Each row is a point on a landscape with many valleys, with its height.
A ball rolls from a point to whichever of its 2 nearest points has the largest drop for the distance, and stops where none of them is lower. Distance is the straight distance between rows; heights are no part of it.
sek (h 1.97): [129 189 135 136 154  85 126 162  98 199 138 157 100 140 197 155 185 124
 104  90]
mis (h 4.44): [136 123 102 162 159 110 140 113 127  99 175  78 112  96  76 125 125  90
 126 114]
Zod (h 5.34): [108 127  98 144 166 145 110 145 150  99  97 200 148 113 141  80 193 142
 174 115]
soso (h 4.49): [121  64 114 152 166 158 120  95 144  92 140 131 111 143 102  84 155 150
 167 124]
mevi (h 1.85): [157 122 134 108  95 113 148 172 133 141 135 118 131 210 147 130  94 153
 120 146]
bisi (h 2.09): [145 124 104 137 139 106 139 107 151 148 159 131  79 185 118 141 114 129
 126 132]
gifa (h 6.01): [ 99  92 104 157  99 141  84 182 123 163 137 112 137 130 160 105 136 149
 161 106]
lasa (h 4.51): [184 106 103  99 121 113 153  81 178 125 109 105  67 118 118 164  84 127
 129 112]
furop (h 3.16): [151 112  92 118  74 121 116 165 172 158 105 100 119 122 160  95 142 161
 126 173]
zelo (h 4.53): [110 163 150 131 128 121 143 126 140 147 118 129 162 117 130 187  72  74
  72 125]
dagu (h 5.45): [173 120 126 102 117 145 141 135 130  83  97 120 145 126 134 130 113 170
 159 140]
zop (h 7.98): [174 177 114 102 172 105 145  97 150 101 124 153 103 125 122 145 168 132
 154 158]
Vabam (h 2.54): [139 198 123 112 144  89 107 122 121 163 139 151 114  83 150 121 208 131
 122 137]
Lagel (h 3.77): [158 150 139 108 155 125 132 154 107 105 127 132 148 147 139 170 116 144
 164  66]
fudo (h 7.40): [ 91  96 162 151 197 151 149  87 131  44 145 192 180 162  79 106 115 124
 143  96]
puset (h 2.82): [108  79 143 120  51 157 141 144 147 151 109  87 132 146 138 146  50 142
  87 178]
Doro (h 4.86): [ 73  72 123 154 104 178  85 130 117 168 128 109 136  72 154 160 109 120
 108  98]
kuz (h 1.87): [ 86 140 145 130  89 133 126 148 102 161 166 124 149 166 122 100 113 126
 104 153]
nugut (h 3.53): [108  83 104 155 135 144 110  76 131 145 163 120 122 120  96 150  95 101
 124  83]
niz (h 6.76): [110 136 130 139 126 123 151 139 132 133 150 201 121 232 122 116 111 128
 133 146]
ritum (h 4.32): [169 112  97 133 119 132 152 124 155 115  95 105 101 129 113 156  65 105
 104 124]
Ponem (h 4.20): [144  48 158 128 127 204 147  90 123  73  72 136 138 130 101  84 142 159
 181 113]
nitut (h 4.88): [134 142 128 143 156 105 140 158  88  94 182  68 135 112  60 102 158  98
 117 140]
rukuf (h 4.31): [115 142 128 112  99 131 140  93 145 149 129 116 134  89 124 156  93 100
  85 161]
zutot (h 0.53): [162 100 131  87 153 149 171  30 158  83  88 159  77 173 103 114 124 163
 153 151]
sakon (h 5.60): [149  99 121 120 120 157 144 128 143  75 105 155 128 172 138 106 133 187
 186 142]
ledo (h 4.08): [ 99  89 105 150 150 149 136 104 170  68 157 149 110 151  80  70 156 134
 141 175]
zipu (h 2.73): [168 141 112 121  99  90 123 170 152 160 131 114 104 169 164 109 169 174
 140 161]
lom (h 7.81): [142 120 122 154 163 136 135 124 152  87 110 160 126 147 124 137 127 119
 144 111]
kosef (h 2.18): [136 127 121 110 146 117 140 140 105  73 181  95 125 175 102  90 149 176
 164 141]
fofu (h 6.22): [105 164  89 141 120 110 103 211 147 134 121 169 144 144 126  80 161  99
 126 140]
pir (h 3.07): [ 80 154 154 127 126 141 110 111  78  91 177 137 178 131  88  97 153 127
 133 168]
silut (h 5.14): [140 132 178  84  97 129 154 127 111 123  90 125 167 144 163 191  61 152
 112 103]
vak (h 5.28): [136 143 163  75 110 148 129 151 107 101  97 132 181 132 170 150 103 164
 144 129]
vip (h 2.35): [115 120 123 114 132 136 111 145  90 111 173  74 150 108 115 118 144 143
 164 106]
sizit (h 2.58): [115  75  84 171 116 124 115 102 169 169 163 130  66 169 118 101 119 119
 129 133]
govin (h 6.02): [ 90  60 133 149 143 188  95 113 118 128 100 143 153  99 127 130 125 136
 167  74]
kos (h 2.47): [ 89 150 141 117 118 166 124 135 113 105  96 143 188  77 109 103 122 120
 132 154]
gon (h 4.90): [ 99 107 112 134 177 139 106  95 142  87 135 164 126 107 117  87 200 170
 167 135]
vuvip (h 3.03): [ 74  94  98 172 128 134  96  96 146 172 178 125 113 146 129 125 113 103
 120 117]
ritom (h 4.95): [109 111 106 150  90 128  88  83 157 193  90 163  99  72 173 112 160 140
 114 162]
Tufuz (h 4.79): [111 174 118 146 164  84 111 161  86 145 173 118 100 100 117  95 211 120
 139 105]
rabig (h 6.56): [100 131 109 164 118 123 133 183 148 130 142 189 134 190 139  85 130 126
 127 150]
zufaf (h 4.48): [139 173 133 111 174  87 130 149  86 100 157 136 115 127 126 121 202 142
 158 108]
Nider (h 3.21): [129 150 108 124 126 106 118 159 113 152 159 136 113 154 143  98 167 138
 156 146]
sasa (h 5.21): [106 100 118 146 108 150 107 153 133 168 122 125 148 125 176 179 109 125
 124  65]
lubol (h 3.33): [111 177  97 112 108 106 102 148 132 127 105 151 126  74 136  71 193 137
 140 180]
vozap (h 2.15): [161 162 110 129 109  66 134 217 151 183 113 135  96 157 167 105 170 130
  96 145]
mano (h 1.42): [137 176 140 109 114 141 138 131 136  89  70 138 182  89 120 144 112 102
  98 170]
Mipez (h 5.30): [112 136 142 164 154 125 140 158 107 119 136 153 181 142 116 168  76  74
 125  76]
lekiv (h 3.56): [139 180 110 112  93  99 121 141 162 162 122 162 104 104 151  87 172 125
 103 198]
Nav (h 3.14): [111  89 125 151 122 148 137  86 146 128 126 158 119 152  93  97  86 102
 104 149]
Tota (h 7.16): [112  98 132 135 176 136 146 102 138  75 155 166 143 184  75 133  84 120
 136  68]
Dudaz (h 2.92): [111 161  86 131 126  86  83 130 130 159 142 127 112  55 126  91 197 130
 129 142]
zeru (h 1.02): [169 134 141  83 123 147 141  31 142 102  96 136 111 133  94 133 106 150
 135 155]
depi (h 3.67): [111 107 113 164 129 150 133 111 148  90 132 122 111 122  78  82 124  94
 112 176]
voli (h 4.27): [ 65 104 116 160 106 154  92 157 113 137 148  95 174  87 113 128 107  97
 104 112]
Rus (h 3.08): [149 175 171  94 119 104 160 156  96 151 124  74 135 112 143 196 129 115
  78 128]
rubid (h 5.69): [124  42 150 144 129 187 116  84 139 170  74 153 111 107 154 140 121 116
 165  64]
rur (h 6.35): [123  91 157 138 134 179 111 142 127 101  77 141 186  99 145 149 104 130
 159  64]
Zoduv (h 3.40): [113  30 127 134 116 171 119 107 113 127 120 133 111 190 129  96  88 170
 165  95]
zedu (h 4.17): [154 158 140  98 158 123 130 136  97  82 146 129 160 147 130 134 167 159
 186 104]
pibol (h 2.19): [152 195 154 134 164  95 156 125  99 122 164 109 108 147 115 135 141  91
 108 159]
rif (h 5.62): [ 90  99 117 151 111 162  98 203 112 163 120 160 170 131 174 132 110 136
 143  84]
kazev (h 3.17): [119 119 119 126 136 141 106 105 125 148 138 105 121  98 127 142 128 130
 152  90]
fuz (h 2.38): [164 128 167 105 129 107 169 147  98 101 132 109 140 220 150 144  90 168
 140 118]
somo (h 2.21): [151 192 137 111 154 111 143 148 105  65 102 139 181  87 104 138 120  84
  98 123]
potu (h 3.43): [107  74 121 147  92 153 125 146 131 133 120  71 148 108 110 126  82 115
  97 150]
gof (h 2.32): [152 198 171 118 113  94 142 170 105 198 122 130  93 151 203 150 182 152
  91 140]
lila (h 7.64): [108 115 148 146 164 164 145 117 145  57 104 201 170 120 110 111 125 120
 147 106]
vudor (h 2.79): [178 141 114 113 126 119 133 169 107  96 148  69 119 138 111 112 144 146
 136 158]
gitog (h 1.17): [108  90 113 138 112 148 104 151 109  91 169  95 151 139  92  86 150 168
 159 147]
gat (h 4.83): [143 158 106 107 115 111 117  77 174 177  85 153 102  84 176 149 140 139
 117 162]
vik (h 4.13): [115 132 121 132 106 119 106  83 136 171 150  91  92  55 104 142 125 102
 101 152]
nid (h 5.81): [ 98 164 111 124 144 127 100 196 124  97 107 179 159 106 139  71 177 116
 161 123]
depe (h 3.34): [165 155 146 114 144 111 152 165 119 142 115 105 134 113 146 190 119 103
 121  85]
rud (h 2.41): [140  76 136 130  68 142 138 157 143 139 129 107 116 184 134 101  75 153
 116 180]
mefe (h 1.45): [131 173 154  89 149 131 139  46 128 104 121 138 135 106  99 142 122 120
 118 162]
Duvir (h 5.77): [164  56 128 120 103 153 144 118 154 107  69 131  92 161 151 101 101 164
 168 150]
kup (h 6.00): [116 138  95 182 171 106 117 134 124 161 163 137 115 107 129 154 148  81
 115  58]
radav (h 3.88): [115 103 102 123 103 121  90  96 120 170 149  77 107  60 144 114 149 152
 111 156]
Buvor (h 2.78): [133 192 177 102 141 107 160 165  88 103 107  96 187  84 133 185 113  94
  85 121]
Deg (h 2.52): [109 176 162 128 113 114 133 134  95 112 167 132 149 167 104  92 142 120
 115 189]
zes (h 1.29): [142 166 124 148 151  70 146 215 117 181 131 123  89 150 164 145 168 111
 111  93]
morur (h 2.90): [120  29 110 137  76 164 118 125 130 151 121 101 109 177 121 106  70 142
 137 138]
Ros (h 1.16): [115 143 166 101  81 130 139 118 123 177 147 113 121 181 144 146  92 136
  85 171]
kimel (h 6.24): [119  99 102 149 139 100 112 132 130 174 140  97 118  91 134 187 120  89
  85  76]
kep (h 2.65): [115 106 148 120 121 151 119  78 149 151 118 158 114 155 130 143  91 128
 123 125]
gosi (h 4.03): [166  84 106 136 113 148 145 118 158  90 106  80  97 112  96 116  83 134
 120 160]
geb (h 5.15): [107 117  99 143 108 129  89 125 144 182  78 153 133  73 183 135 155 134
 120 106]
takan (h 4.76): [179 157 121  89 126 118 132  60 164 136  82 117  88  75 142 176 122 128
 116 157]
kupa (h 7.92): [163 124 107 125 175 111 149 129 171  77 126 139 101 136  99 123 142 148
 174 136]
Goveb (h 6.96): [ 99 122 146 153 145 128 153 120 127  92 133 189 156 200 100 109  86 130
 130 115]
ger (h 3.45): [123 120  90 145 111  98  99 149 154 152 159 114 106 110 120  66 187 152
 137 152]
fivup (h 4.65): [163 101 117  99 109 105 128  49 154 157 118 102  61 110 153 159 120 156
 129 147]
Falob (h 2.45): [168 182 137 128 149  84 158 139 120 140 164  58  74 112 101 154 148  81
  83 153]
Ruvu (h 3.83): [141  37 166 131 116 182 126  75 118 117  92 121 117 146 113 108 102 139
 176 105]
Fivi (h 3.41): [ 95 148 149 134 111 154 107 140  92 106 136 171 200 135 108  82 117 138
 129 147]
Kitob (h 5.29): [105 172 150 146 149 117 129 168  66 111 168 100 153 116 104 123 150  87
 116 127]
pubi (h 4.01): [118  97 111 136 126 138 129  95 117 119 169  67 119 125  66 136  77 105
 105 111]
midul (h 2.28): [160 189 121  90 132  98 131 146 132 153  91 126 132  74 180 143 177 132
 131 134]
Nev (h 2.75): [179 153 123 115 118  81 157 173 123 123 135  46 100 122 113 147 127 126
  93 157]
tupud (h 5.44): [122  86 123 138 133 152  95  95 142 165  75 146 123  59 172 165 131 128
 153  62]
ved (h 1.99): [136 174 128 104 126 137 128 131 141 105  90 144 154  62 163 150 141 128
 123 136]
refuf (h 4.81): [125 162 176 127 152 124 155 152  92 125 126 132 177 134 122 190  67  82
  76  66]
nomuz (h 5.01): [139 169 202  95 132 111 163 130  71 129 135 111 177 137 146 203  69 129
  99  79]
miz (h 1.60): [133 145 151 119 105 104 135 110 122 188 174 131  81 198 150 155 125 122
 110 144]
Nom (h 1.86): [133 202 170 114 163 106 149  91 106 107 141 148 132 126 106 154 134 100
 118 122]
bosi (h 5.76): [113 175 131 152 174 113 126 169 101 137 145 148 157 107 132 160 139  87
 114  64]
Gafaf (h 3.54): [128  83  97 129  73 122 119 136 155 159 141  48 103 104 148 107 138 160
 116 162]
Zum (h 2.99): [124 139 148 105 153 154 126  31 147 134 115 207  99 134 125 148 114 117
 134 117]

Call two points neighbours if one is among the 2 nearest of the other. Go from one point of each pair to the other, from neighbour to neighbour, staying as low as possible. Name the highest point that can't be avoided.
zipu, mano | ger
gitog, zipu | nugut
zes, rud | Lagel
Ros, mano | Fivi
gitog, zutot | vudor

Where does a ball stop that starts at each point below?
lom | kep
zufaf | mano
nitut | Ros
nid | kep
